Points on a hilly landscape, in no order, each with its height.
A ball rolls from a point to whichever of its 2 nearest points has the largest drop for the distance, and stops where none of them is lower. Distance is the straight distance between rows; heights are no part of it.
mume: [  9  -2 -18  18 -11  -9 -12   2  -5  21 -14  18  -5 -26  -2  -7 -13  12
   9  19  -2  -7   1   6 -30 -18  -1 -25  -3   6  -1   6]  (h 316)
demug: [  8  -2   1  13  -9 -18   1   0  -3   0  13   9 -21  14   2   5 -11  -4
 -18   4  12  13  17  -1  16  13   5  -3   3  -8  13 -21]  (h 706)
zudob: [-16  15  -5  -9  11  16   3  -6  -9  -1   0 -21  25   1  -6  -3 -17   2
   0  18  -8   6  15 -12   5   9  10  -2 -10   9   2  -5]  (h 344)
manup: [ 16  14  -3  -6   2   1   2  22   8 -18 -19 -24 -13  -4   2 -12  -3  12
  -4  17   8  -6  -9 -14  -9  -3   9   4  16 -14  17   7]  (h 189)
boka: [ 11  21  10 -12  10  -2   6  16   4  -7 -16 -27 -19   2  -6 -32 -16   8
  -4  17   4 -21 -16 -34 -11   0  15  12  -5  -3  14   3]  (h 151)
dodiv: [ 13   2   2 -19   3 -14   4  -7  14 -23 -11 -18  22  -6  -4  -7 -17  -5
  14  10  -9  -1 -13   3   0  -8 -12 -16 -19  -4 -20  28]  (h 603)
dega: [ 27 -26  21  15   2 -22   1   0  16   6  12   2   4  17 -12  16   1  -1
   7 -17 -14  -3  -4  15  11  13  -5   3 -11 -12  -3   2]  (h 898)
Zusa: [ -5   0   0   6 -15 -17   8  -6  12  -4 -10   9  19  20  10  11   4 -24
 -47  -7 -18  -7  -6  10  10 -10  -2  -1  10  12  19   9]  (h 212)
zavi: [  5  28  -1   2   2 -15   9   9  11  -1  15 -16  -3  40  10  -5 -13  11
 -12  -3  -8  -4  -9  -8  14 -11   0   7 -16  -3  10 -10]  (h 629)
vif: [ -8  17   2  19   3  12 -13   8  -9   3 -20  -7  -3  -1  -3 -17 -17  14
   0   8  15   6 -23 -10  -5  10  -2 -18  12  -7  11 -21]  (h 275)
Ran: [-10  10  -8  13   4   4   3  -6 -11  -1   3  -7  -4  -6  10   0  -3   1
 -21  -2   7  -8 -28   0 -12 -24 -10 -20  16   0 -15  21]  (h 59)
gabo: [-25   7   9   0   0 -17 -16  -8 -19   5   7 -11  10  -1   2  27 -15   4
   4 -11  -8   8   9   8   4  -2  -7 -14   6   7 -17  35]  (h 328)
moso: [  5  -3 -13   5  -5 -22   3 -23  -3  11   1  -4  13 -26  -6  18  -3 -17
   2 -10 -15   4  19  14  22   0  -2   3 -11  13  -7  14]  (h 219)
tinu: [  4 -15   5   2  -5  25  -3   2  -4  24  10  25 -15  -5  18   3  27  13
   9  -8  13   4   8 -10  -6  10  14  14  16  -7   9  -9]  (h 369)
belev: [ -6 -15  23  -1  -2   5  -1  23   1 -10  15  13  -7  13 -16  12  13  -6
  18 -12  -3  18  13  -2   3   4 -15  10   4  -4  10   3]  (h 747)
rop: [ -4  13   6  16   1  -2 -21   2  -6  11 -15  -9  -3 -20   5  -2 -26  11
  -9  -8  17  -3 -20   2 -23   7  -2 -28  21 -11  -6  -5]  (h 235)
gesov: [ -2  -7  11  -6   1  -8   0  17   2  -2  14  12 -28  -9 -16  -6 -23 -13
  29  -9   4  10  15 -19  -2  -5  -6   3 -20   1   5 -11]  (h 788)
vel: [ 12   0   7  16  18   5  10  -2   1   6  22  -2 -25 -20   0  25   6  -2
 -22 -11   8 -15   2   9   0  -3   1   0  12  -8  -5  -6]  (h 214)
depud: [-14  12  -2 -15  12  14 -14 -14 -14  14  -2 -13   8  -8  14  -2  -9  13
  -1   4  -7 -12  10   0  -8   2  18   1   5   9 -12  -7]  (h 299)
lenu: [ -7  10   2   4  23  15 -22   0   2  12 -13  -3  -3  18  11  -3  -6  18
  -7  10  15  -7 -19   1 -16  17   1   4  12   1   7 -23]  (h 297)
fumif: [-21   3   3   7   9 -16  -9 -22 -16  -8  14 -12   3  15  -4  11   4   0
   0  -7 -13  12  -6  -3  13  -4 -12  -7  -3  21 -13  29]  (h 386)
beza: [  9  -8 -23 -11   0  -9  -3 -18   8  11  -4  10  10 -36   5  16  16  -6
   7  -8 -10  -5  -1  17   6   0  -7   5 -14  13 -16  13]  (h 174)
fefib: [  1  10 -14   1 -10  15  -1   0  14  16  -8   5   9  -1  26  -2   4   6
 -14  17  14  -8 -10  -3 -12  -7  10   9  17   0  10   0]  (h 213)
rizuf: [  9  -6   5 -10  12  -7  12  -7  13 -22   2 -13  15  -9 -11  13   0  -6
   2  -7 -13 -11 -11   9  10 -11 -14  -6 -11   0 -11  16]  (h 581)
tagog: [ 12   0   6  11   2  16  11   1  -4 -20   8 -29  -1  -1 -11  -9   9   1
  25  -8   5   6 -20   2  -2 -15 -12  -2  12 -17  -5  10]  (h 690)
zas: [  2 -28   1  23  10 -11  -7 -14  -4 -10   6  12 -14  15 -15   8  18   1
   1   9  -3  18   2   4  14  15 -19   3 -22  15  12  14]  (h 318)
Kul: [ -5 -18  -1   9   6  15 -18 -15 -13  37   6  10  -8 -12  20  -2  23  13
   2  -8  11 -12  13   6 -22   9  19  11  24   5   9  -8]  (h 331)
dus: [ 15   4   9   4   5   5   1 -29 -20  -2   9 -21 -11 -15   4  -7  -1   6
  19   3  17  -2  26  -7 -10  -6   3   1  18 -17  -4   6]  (h 727)
bivol: [-12   6 -11   2   4  19  10  11   3 -13 -23  -4   9 -18 -16  -7  14  -1
  -2   3  -4   8 -25  -1  14   7  -1  -9  -3   6   9   7]  (h 82)
Dar: [ -5  -7  -3   6 -14  -7   0  -8   5  -1  -3  -4  27   6   2  13   3  -8
  -5  -8  -8  17   7  16  28  21   5  -2   1  -3   5  -6]  (h 305)
Zakep: [  8   7  -8 -14   6  12  14 -12  23  -4 -13  -3   9 -11   6 -17  10 -11
   5   8   3  -5 -11 -18  14   5   6  26 -13   7  13   0]  (h 517)
kibob: [  1   2   3   6  -1 -10  14   4  17   9  17  -6  13   6  -9   8   5  -8
   2 -29 -23 -12  11   5  10   0   0  17 -14   1  11 -20]  (h 826)
vunez: [  0  14   1   1  10  -5 -18  -4 -16 -15  -7  -1 -14  39   3  -7  -2  14
   2  13   7   7  10   6  -8   0 -12  10   9  -4   2 -32]  (h 558)
gagu: [ 10  13   2  17 -11 -16   3  12  14   2   5  -8  -8   6   2  -5 -17   3
   0  -6   6  -7 -26   9 -11 -15 -11 -17   5  -4  -1  -5]  (h 308)
Sidal: [ -6   9  -2 -12  29  11   4  -3  12 -16  -4 -15  14  -3   3  13  22   6
 -10  -9 -11 -16 -24  15   5  -5 -12   8   2   6  -7  16]  (h 551)
vokeg: [  2  -1  10   3  12 -19   3   4  16  12  15  -1  -8   7 -12   4  13   5
 -19 -30 -19 -15  -9   9  15  19   4  11 -12   8  19 -18]  (h 843)
Tubek: [  2  18 -28   4  -8  18   0  -4  15  -3 -28   0  22  -7  18   0  17   5
  -9  25  11   1 -10  13   1  -8   3   0  10   6  14  13]  (h 176)
guzad: [ 10   1 -14   8 -30 -17   6   8  -7 -21  -6  -8 -11  11  -8 -19   0   1
 -11  15  -5  18  19  -8  11  -6  10  -6  -4  -4  12   3]  (h 452)
kuneb: [-11  10   7  16   8  35  -5 -14 -23   1  -2  -7   2  -6   5   3 -13   2
   6  -4  23  -3 -11  -3 -17 -12  -5 -21  25 -12 -17 -17]  (h 178)
petok: [  6  -4 -13 -22   0  13  -4  -4  -1  -3 -10   3  14   0  12  -2  13  20
   7   3  -4   0 -11  12  13  12  12   3 -20  -2 -24   0]  (h 592)
Feb: [-13 -20  -3   5   5  -8   9 -22  -8  25  25   4  14   5  -8  -2  -8 -26
  15 -11  -2  10  12  -7  13  10  -4   9 -30  19   1  -4]  (h 142)
lupu: [ -5   3   9   5 -10  14  22  14  -1 -11  10 -18   2 -10 -26 -11  -4  -6
  14  -8  -6   0 -21  -7  -1 -20  -3 -14   0  -7  -8   7]  (h 673)
piz: [ -8  -4  11  -1  27   4 -15  -9   0 -29  -1   1   4  27  -2   9   1  -6
   1  14  13  19  -7  -2  15  15 -28   6  -1   2  10  -2]  (h 330)
tesag: [ -1   4   4  -9   8  14 -14  11  -5 -31 -12  13 -13  20   1  -1 -15  -1
   0  15  19  24 -17 -18  13   4 -20  -6  -4  -7  -4  -3]  (h 255)
Vadap: [ 19  -3  -9  22   0  12   2 -10 -16  -9   3 -16 -19 -17  -3 -11   4   6
  32   4  15  10   0  -1  -4 -14  -9 -10   9 -11  -2   9]  (h 708)
Bep: [ 10 -12  21 -11   8  -3  12  17  25   9  19  -3  -6 -23   7  24  -7 -21
  -9 -18   5 -10  -8 -17 -16  -7   3   0  15 -16  -7  21]  (h 145)
Duzo: [  0  17   8  -8  12  27   6  24  -6 -29 -12  -7 -11  -6  -1  17   0   1
   0  -5  21   7  -3  -2   6  -4  -8  -1  29 -29  -2   1]  (h 127)
Fina: [ -1   4  -7  10 -17 -11   7 -14 -34  -9   3  -4 -11  -5 -10 -16   2   1
   5   6  -2  11  32  -8   7  -2   9 -10   3   3  11  -3]  (h 419)
Zalun: [  6  -5   7  -1   0 -34  -6  -7  -3 -13 -15   7   1  -3 -11   1  -4 -11
 -13 -11   0   6  -5  27  10  16 -10 -22   4  -7 -10   0]  (h 718)
bon: [ 11 -13  17  -5  12  -4   2  -5  21  10  17  -5  16 -10  18  23 -16 -23
   4 -10  11  -5 -11  -7  -6  -5 -13  -1   4 -10 -10  28]  (h 179)
Dos: [ -2  -5  -3  23   3 -19 -10  -8   0  32  15   9 -27 -12  -4   0   7   2
   4 -15   1  -9  -8   8  -8  -5  -5   4 -10  16   3   4]  (h 249)
Veso: [ -8   1   1  -7   5  10 -15  -2 -12 -19  -4  13  -2  27   1   3  -3   3
  -3  19  -1   3  11   6  -7  -7 -13   1   2   6 -15 -10]  (h 516)
gevi: [-10  15  13  -9  -2   4   5  12  -1   3  16  -7   1  41  13 -10 -13  -2
 -12  -3  -1   0 -16 -28   7   2   6   2  -4  -3   2  -6]  (h 654)
pove: [-19   9 -12  -1  -2   7  -9 -12  -3  18   2  20   5   8  13 -11  -9  -5
  12  15   5   2  23 -13 -19  -9  -4   9  -8  19   9 -19]  (h 338)
Kaz: [-16  -2  11  -4  29   7   8  -8   3  -2   2 -17  21   5 -12   1  13   2
  -9 -20 -27 -19 -22  18   4   3   0   2   1  20   6   2]  (h 519)
bip: [ -3  17  12 -26  15  17  10  13  -6 -26 -14 -10 -13 -25 -14 -12  10  -4
  12  -4   3 -13   6 -12 -15 -10   3  14  18  -9  10  -2]  (h 130)
dekem: [ -2  12  -8   9  -1  30   7  -4  -2   1  -9   4  -2 -13  17  -4   0  -7
  -5   2  31  -3 -27 -12 -15 -18 -11 -12  26 -10  -8   3]  (h 120)
Kisa: [  6  26 -12  -6  14   6  17   3 -11 -18 -17 -14 -10 -23 -14 -22   3   1
   7  17  -3 -15  11 -12 -12 -18   4  14   8   3  22 -11]  (h 180)
zapo: [  7  26  -6   5   2 -11  -7  -7  -6   3  12 -14 -14  34   9 -12  -9  18
  -3   7   2  -8  -4   4  -3  -5  -1   6  -7  -3  -8 -23]  (h 597)
zare: [ 11   2   7 -22  -5   0   4 -21 -19 -14  -3   2  -7 -17   7 -19  -6  -7
  17  14   3  -4  28 -15 -15 -20   7   6  12  -5  -3  10]  (h 744)
Tefe: [  3 -11  15   9  -7 -21   1   5  10  17   3   8  25  16  11  19  -6 -19
 -26 -11 -11 -10  -3  18  -6  -6  -1 -14  19  -2   7  15]  (h 248)
tof: [-10  16   2 -11   7 -12 -23   2  -1   7  -4  -2  -8  -1  20   9 -20  16
 -13 -14   8 -12 -19   3 -19  -1  -8 -16  10  -7 -26   3]  (h 184)
posem: [-18  13  -2   0 -27   9  15  15 -20   1   6   6  -5  15  -5 -27   3   0
   7 -15   6  15   5  -9  12  -3  11   2  -2  -8   7 -24]  (h 574)
begif: [ 29 -23  17  11   0 -22   6  18  17 -23   3  -8  -5   8 -22  11  -9   1
   8  -2 -16  -1  20  10  11   4  -9   1  -9 -22   6  -3]  (h 911)
Boki: [  5 -16   9   1 -14  -2   7   8   3 -13   9  -9  -2 -22   2  13   2 -12
   5 -15   8   7   6  -8   6 -10   5  -9  15 -13 -12  45]  (h 253)
Ved: [ 16 -17   7   2   5  -3  -3   3  11   4   3   3   0   7  -9  13  12  14
  10 -10  -8   3  12  17  18  29   3  15 -18 -12  -4 -20]  (h 881)
fefi: [ -8   9   0   3 -15  -1  10   0 -31 -12   8  -2 -13  -2 -25 -21  -8   2
  13 -12  -5   0  -7   2  -1 -17  -1 -21  -6   0 -17  -1]  (h 647)
Likeg: [-22   0  -3  -2  -6  10  -4  -4  -4  -2   0   8  19  25  10  10   2  -6
 -10   5   2   5   5   9   0  -9  -1  -4  11  10  -5  -1]  (h 476)
gar: [-26  16  11  -3 -10   4  -4  -2 -31 -11   4   4 -12  14 -12 -20  -6   6
   7 -20   0  15  -4  -7  10  -3  -5  -7  -5   1  -6 -19]  (h 609)
muviv: [ -3  -5  -3  -9  -3  -6   1 -15 -12  -7   6  -6   6 -12  -8  13  11   1
  -8  -3 -18   5  20  14  23   5   8   3  -6   5  -7   8]  (h 261)
tutar: [-12  -4 -12   0  15  12   1  -7 -15 -17 -12  10  -3 -19 -16  -4  16   5
   1   5  -5   5 -21   8   2   1 -15 -17  -8  22  -6   9]  (h 157)
muf: [ 16   1 -19  29 -23 -21  -4  17  12  18   0   8 -12  -7  -8  -1 -24   7
   6  17   0  -3  18   4 -15 -16   4 -18  -6  -4   5  -5]  (h 350)
kir: [ -6   6  -7  -7   7  -3 -15 -13   3  30   1   6  -9 -21  31   1  16   6
  -9 -18  20 -15  -7  10 -14   4   3  11  19   9   5   1]  (h 296)
Dum: [  2 -20   7 -11   0  -8   5  -1  15 -11   9   2  20 -12  18  19   1 -19
   0 -21   2   7 -18  -6   3  -9 -15  -6   0  -6 -16  51]  (h 216)
nul: [-19  24  -6  -2  18  17  10   0 -11   0 -10 -21   8   4 -11 -23  15  12
   1   3 -13 -23  -8   1  -6  -1  11  13   4  15   6 -10]  (h 167)
Dimub: [-10  17   8   1  -1   4   4  25   2  -2   1   1 -13  31   0 -16  -9  -6
   1  -4   7   5 -14 -25  -4  -8  -3  19   5  -8  18 -17]  (h 678)
mefak: [ 16  15 -11  26 -16 -19   5  10   3   6   6  -2 -28  -3 -10 -16 -21  -6
   4   2  10  -7   2  -5 -14 -28   1 -18   5  -2   8 -20]  (h 343)
Zipop: [  3  -9   6   3  10  11  11  -9   7   1  22  -7  -5  -9  -7   8  -4 -18
  15   2  10   9  12 -15   7   4 -13  17 -11   5  13  -1]  (h 143)
Rilu: [ -5  15 -21 -23  -2 -11 -12  -9  17   3 -16   7  13  -9  16   1   2   3
   7  15 -11   9  23  -6  11  12  13  17 -16  16  15  -4]  (h 463)
sopu: [ 12  -9  12  -7  16   3  12  15  14  -2  14  -7 -15 -25   1  22  -5 -12
 -16 -23   5  -6 -16  -3   9   5   8  -4   3 -15  -9   1]  (h 175)
vediv: [  5   9 -20 -14   5  -5   5 -15  12  -2 -20   3   2  -8   5 -18  10  -9
 -10  14  -9   0   6  -6   9  14  14  23 -22  21  16 -14]  (h 492)
Zeluk: [-25  -5  14  -4  -1   8   5  22   7  10  12   5   6  17  -9   7  10  -8
  -5 -17  -7  10  12  -8  -2  14   2  13   2   6  27 -12]  (h 724)
siv: [ 11  -1 -14   9  -4  -4 -14   1  -2  30  -7  10   8 -11   5   5 -12  19
  -7  29  -2 -14  15  12 -31  -1  13 -12   5   6   1  -7]  (h 280)
lazib: [  2  -8   2   5  18  15  -3 -19   9  17  19   5   6  12  10   4  -2 -10
  10  12   9  -1  -2   0  -5  -5 -15  11 -12   7  -6   1]  (h 211)
donez: [  2 -24  15  24  -4 -15   4  -2 -12   3  11   5  -9  10 -25 -13 -13 -21
   3   2   8  16  10  -9   2  10  -4  -7 -11  -2   7   5]  (h 260)
Viku: [  7  18  -7  -1  20  10  21  -8   2 -16 -11 -21  14  -3 -17 -15  19  -3
  -5  12  -8 -19   3   6  -7 -11   2  18   9   5   8 -15]  (h 217)
seku: [  4  12  -7 -12  -3   2 -11   8   1 -16  -7  11  -4   4   7  11   0  19
   3  11  -3   4   7   9   3  -2   1  -2 -11  -6 -19  -1]  (h 557)
vuvun: [-15   5   6  -1 -30   8  -1  26   0  12   8  15   6  17  -2  13  10   8
  19 -16  -2   7  15  13 -11 -11   0   5  20  -6  -5  -8]  (h 522)
rozem: [-13   7   7   9  12  -4 -17  -6 -16   7  10 -12  -6   6  15  13  -2  10
 -27 -15   2 -11 -15   5  -8  -2   3 -14  18   2 -17  12]  (h 123)
naki: [ 18   6  -6   0   3   9  -5  19  20  -9 -17 -17  -2   0  19   3   2  21
  -8  12  21  -5 -18 -10  -5  11  12  -3  16 -22  -5  15]  (h 220)
penaf: [-11   3 -20  11  -3  10   2  -7  11  -1 -27  -4  24  -4  -1 -15  16  -2
 -13  20  -2   7 -26  -1   1   4  -1  -4   3  21  16  13]  (h 134)
ganer: [-11  17   3  -6 -24  14  10  16  -3  13   0   3   5   0   2  -7  -6  -2
   4 -15   6   5  -5   2   4  -6  11  -5  17  -7  -6 -16]  (h 552)
nise: [ -4  -9   3   1   5 -14  -6 -15  -5 -29  -4   1   0  19  -6   2  15   0
   6   9  -2  24  15   2  15  10 -18  10   0   7  11  11]  (h 382)
bosa: [  6  -9   0  -5 -10  20   5  30  22   8   6  14  -5  -2  -6  18  21  15
  13  -5 -13  -6  -6  -1  -8  -6   4  11 -10  -9  -9   2]  (h 454)
dovok: [  2   4   5 -14   7  11  11  16   5   3   6  -9   5   2 -12   1  -8   9
  -3  12 -14  -6  -6 -17  -2   7  15   3 -18  -1  -1  -7]  (h 385)
Sig: [ 12 -18 -14   7 -33  -5   8  19  21  19  11  11 -14  -1  -4 -15  -1  -9
  20   0  -1  10  12 -19  -1  -8  13   6 -26   1  11   0]  (h 403)
noru: [ -4  -7 -10  -1  -9   4   9  -3  17  -3 -15   1  21  -2   8  -3  14 -14
 -36  -2  -8  -3 -23  13   8  -1   1   4   7   9  15   9]  (h 177)
gul: [ 24 -40 -11   1 -27   1   4  10  29 -12 -16  18   9 -10  -7  11  -9   1
 -13   1 -21   4  -6  -3  20   9  -3  -1 -21 -18 -10   3]  (h 930)
Gud: [-11  11   0 -25  -6  11 -11   0   1  -2 -10  23   4   5  15 -16  -1  -3
  19  13  13  12  16 -10 -11  -2  -9  23   0   5   9 -18]  (h 388)
kif: [ -4  19   5  -8  12  16   4   3 -14  -8 -19 -15 -11   9  -9 -36  -2  14
  -5  16  -3 -19 -22 -20 -13  -1  17   6   0  -1   1  -8]  (h 102)
biz: [-10   1   4  -7  -9 -11  13  17  10  12  19   7  -1  -7 -17  -1  -9 -11
  18 -20 -12   3  24  -7   2   0  -8  16 -25   5  10 -16]  (h 809)
nered: [ -3  -9 -14  15  11 -10 -17 -29 -12  33   2   8  -8 -13   3  -6  19  12
  18   1  -4 -10   4  13 -13   3  -3   6  -3  25   1   6]  (h 185)
geg: [-10 -10   0  -2 -13  -7  -7 -16 -20   7  -8   3  13   1   9 -10   6  -4
  -4  -9  10  11   2  19  17  23  15  -9  18   5  -1 -11]  (h 339)
Totuk: [-10  -3   6 -12 -11  -4   2  -4 -26 -15  -4  11  -5  -8 -11 -17   7   4
 -10 -13  -5 -14  -7  16 -17  -9   1 -19  10  -3 -30   4]  (h 677)
Posov: [ 23 -32  -1   7 -22 -15  10  11  32 -24 -18   1   0   1 -21  -1  -9  -1
 -11 -11 -29  -3   6   9  22  -3  -4  -1  -7 -17   6  -7]  (h 921)
lelap: [  8  -1   2   0 -14   3  -9  22   9   7   7  16  -7   3   0  17  19  14
  26  -4  -2  -3  21  13 -21 -18  -4  14   9 -10  -2   0]  (h 491)
rud: [  7  -5   8  -9  16  -6  -2 -13   6  12  15  -6  -3  -7   4  11  13   9
  -1 -24  -3 -12 -12  21  18  19   3  12  -6   2  -9 -10]  (h 862)
vabez: [-10   1   2 -13  19 -21  -8 -12   2   3  -9 -16  19  16   7   1   1   3
 -12  -6 -32 -26 -13  27  -3   0  11  -5  -3  26 -11  -2]  (h 484)
gifel: [ 19  14  -8  -8  -7  15   3  20  29   6 -17   4   3   9  24   6   9   9
 -21  17   8  -9 -15  -4   0   0  14   9   8 -23  -4   1]  (h 247)
dut: [-10 -13   1  -2  15   7  -8 -19  -4  22  18  25  -3  13   7   0  -2  -9
   3   4   7  -8  15   2  -8   3   4   9  -6  13  -2 -23]  (h 276)
Depi: [ 14  -2 -21   8  14   5  -4 -27   3  32   3   0   8 -35  11   0  11   5
   6   6  -3  -7  -7  16  -4   5   6   1 -13  17  -3  -5]  (h 119)
Fiz: [ -5  -1  20 -23  -5  -8   7 -12 -13 -18  -3   7  -1  -3  -1 -14  -9 -20
 -18  12   5 -10  14 -10 -15 -13   1  -2  12   4  -7   8]  (h 761)
kan: [-19   4  -9   8  -5   6  -9 -26 -35   4 -11  -1   3 -16  -2 -18   9   6
   8  -2   0  11  13   8   6   9   7 -18  10  15  10 -12]  (h 377)
Vesov: [ 25  -3   1 -21  -3  -9  -5 -12  -8  -1  -5   7  -2 -16   8   3 -22   4
  10  26   3   3  31  -6   2   8  15  -8 -12 -10 -13  -5]  (h 666)
goti: [ 11 -16   0 -18  -8   9   8  18  13   4  -4   6  14 -10 -13  -1   8   7
   5   1 -21 -13 -10   7  -5   5  13   3 -17  -5 -21   2]  (h 421)
lun: [ 11   3  -3  -8 -14  -2   2   8  -4   7   4  16 -13  -4   7   1 -14  -2
 -14  15   1   0  26 -14  -3   3  19   0  -6  -7   4 -20]  (h 687)
nuva: [  6   3   4 -16  16  21  10  21   3 -30 -18   5 -12 -29 -12   8  14   0
  20 -14  16   2   0   3  -7   0  -8   5  19 -19  -6   3]  (h 75)
met: [ -5  -3   1 -10 -12 -16   6  -4 -11  -8  -6   8  17   6   4   1   3  -9
 -18 -18  -7  -5 -15  31   9  -6   5 -20  11  -2 -21   0]  (h 699)
bugiz: [ 20 -19  -4   0 -30 -11   0   1  17  -1   3   5  11   9  10  15 -15   0
   0   3 -10  13   6   4  28   9   6  -1 -24 -20 -21   3]  (h 941)
rika: [ -6  -8  19  12 -14  -9  -4  -2  -8   5  11  -9   9  -5  -2  28  -8  -3
   9  -9   3  13  23   2   7   1   1  -4  11  -6  -6  35]  (h 286)
mir: [ -5  19  -9 -19   0   4   0  -1  16  -3 -13   5  22  10  11   1  -4 -13
  12  20   3   7  30  -9  10   7  -2  26  -7   3  21 -17]  (h 431)
vuz: [ 11 -11  -1  19  13  -9  -5   2   4  14  11   0 -29 -30  -9  11  18  12
   3 -11   6 -13   5  12 -11   3   1   2   9   0   9   5]  (h 256)
pup: [  5   0  11  19 -17 -22   2   9   8  16   5  -4   7   8  -3   7 -16  -6
 -11   6  -1  -7  -5   5 -17 -17  -1 -13  14  -6  -1  12]  (h 277)
puro: [-10 -10   5   3  22  -4  15 -19   0  12  31  -9   6  14  -9  10 -10 -20
   5 -10  -6   5  29 -22   7  10 -14  16 -29   7  12  -2]  (h 64)
sekik: [  4   3   5  13 -16 -21   2  11 -10 -14  -3   0 -15  13 -12  -1  -6  -1
 -18  -8   4   7   2  17  16  12   4 -19   6  -9   5 -21]  (h 723)
divub: [-15   9   4 -12   9  -5 -12  -3   7  22   1  -2   6 -10  18  16  -7  -1
  -5  -2   2 -10   2  11  -7   7   3   8   5  12   2   0]  (h 259)
mup: [ -6  10   5  -4  13  28  -4  17 -14 -35 -19  -6  -2  19   1   0   3   7
   8   9  18  12 -19 -11   8   7 -13   0  15 -18  -5   2]  (h 186)
retu: [  0 -24  -9  14  23  12  -6  -9 -12 -12  -3   6  -7 -11 -13  17  23  11
  -6  17  -8  11  -8  -2   4  17  -9  -9 -15  14   3  15]  (h 240)
zefid: [-12 -22  -1  -7 -14  21  -8   5 -11  12   0  33  -2  -3  18  13  27  -2
 -10  -6  10  10   8   4  -3   9   7   0  16   1   0   6]  (h 407)
ril: [-24 -13  -8   8 -15   3  -9   0 -12  13   7  22   8   7  13  18  22  -2
 -15  -3  -2   7  -2  16   1  -8  -1  -4   8  15  -4  16]  (h 441)
des: [-11 -11  16  -3  -1  -2  -3  28  -5  -9  13  -8 -13   1 -24  -3  -7   2
  31 -10   4  21  15 -17   4  13  -8   6  -8  -4  19   2]  (h 768)
Figar: [  9 -16  -2   5 -10  -2   4   6   7  14   7  21 -16  -6  -2  -9   1  -7
   0   8   5   5 -15 -19   1   0  -3  -3 -20   5   6   3]  (h 366)
raf: [-15   2  -5   8  -5   3  13  29   1   6  21   4 -14  30  -5  -6   9  -5
  -1 -15   8  19  11 -26   2   7  -4  19  -8  -4  28 -23]  (h 701)
nelu: [ -7 -12   5  26   5 -11   3 -22 -20  14  10   7  11   3 -14   3 -22 -21
   5   4   0  11  18  -4   8   3  -4 -11 -18  13  -6   5]  (h 208)
pon: [ -2  12   5   6  18  18 -19   3  13   7 -13 -16   5   9  22   2  -8  21
  -2   7  25  -2 -32  -5 -13  14   1  -2  20 -12   2  10]  (h 254)
Ziz: [-13  21   1 -11  11 -23  -3 -26  -7  -1   2 -17   9  18   8  -7  -3  -1
  -2  -2 -25  -9   1   9   3 -11  -5   0  -4  27  -9  10]  (h 445)
Depe: [  4 -32   5  12   2  -7   9  -5   1  -3  16  18  -7  23 -11  -6  14 -17
  -3   1   2   5  -4  -8   2   8 -16   8 -14   7  12  -1]  (h 313)
lavu: [ 18  -8 -12 -15 -13 -10  -1  -9   1 -21  -7   5   5  -7  -2 -13 -16  -3
  18  28  -7   8   4  -8   1 -10  -4 -15 -23   5 -20  20]  (h 628)
guzuz: [ 31 -10 -10 -22 -16  -4   3   0   8  -9  -9  -3   2  -8   6 -17 -20   2
  11  27  -3   3   9 -14  10   4  20  -5 -26 -15 -17   8]  (h 648)
fak: [  6   8 -14 -10   0   8 -10   8   5  18 -21  12   9  -9  18   3  -3  16
 -25  24   1 -21   6  10 -20   1  25  -6  12  -1  -1 -13]  (h 250)

Where does a ball stop that starts at each point below?
vokeg => divub
guzad => Depi
demug => Bep
vediv => puro
muf => bivol
mefak => bivol
seku => divub
Kaz => Bep
Dimub => divub

Call two points neighbours if one is among the 2 nearest of the other. Go from one point of each pair to the other, from neighbour to neighbour, staying as low as possible. Name the highest point that can't be avoided.
kif, bivol => gifel
kif, Ran => lenu
nuva, puro => zas
Depi, divub => sekik
Bep, Depi => vuz
kif, nuva => Viku
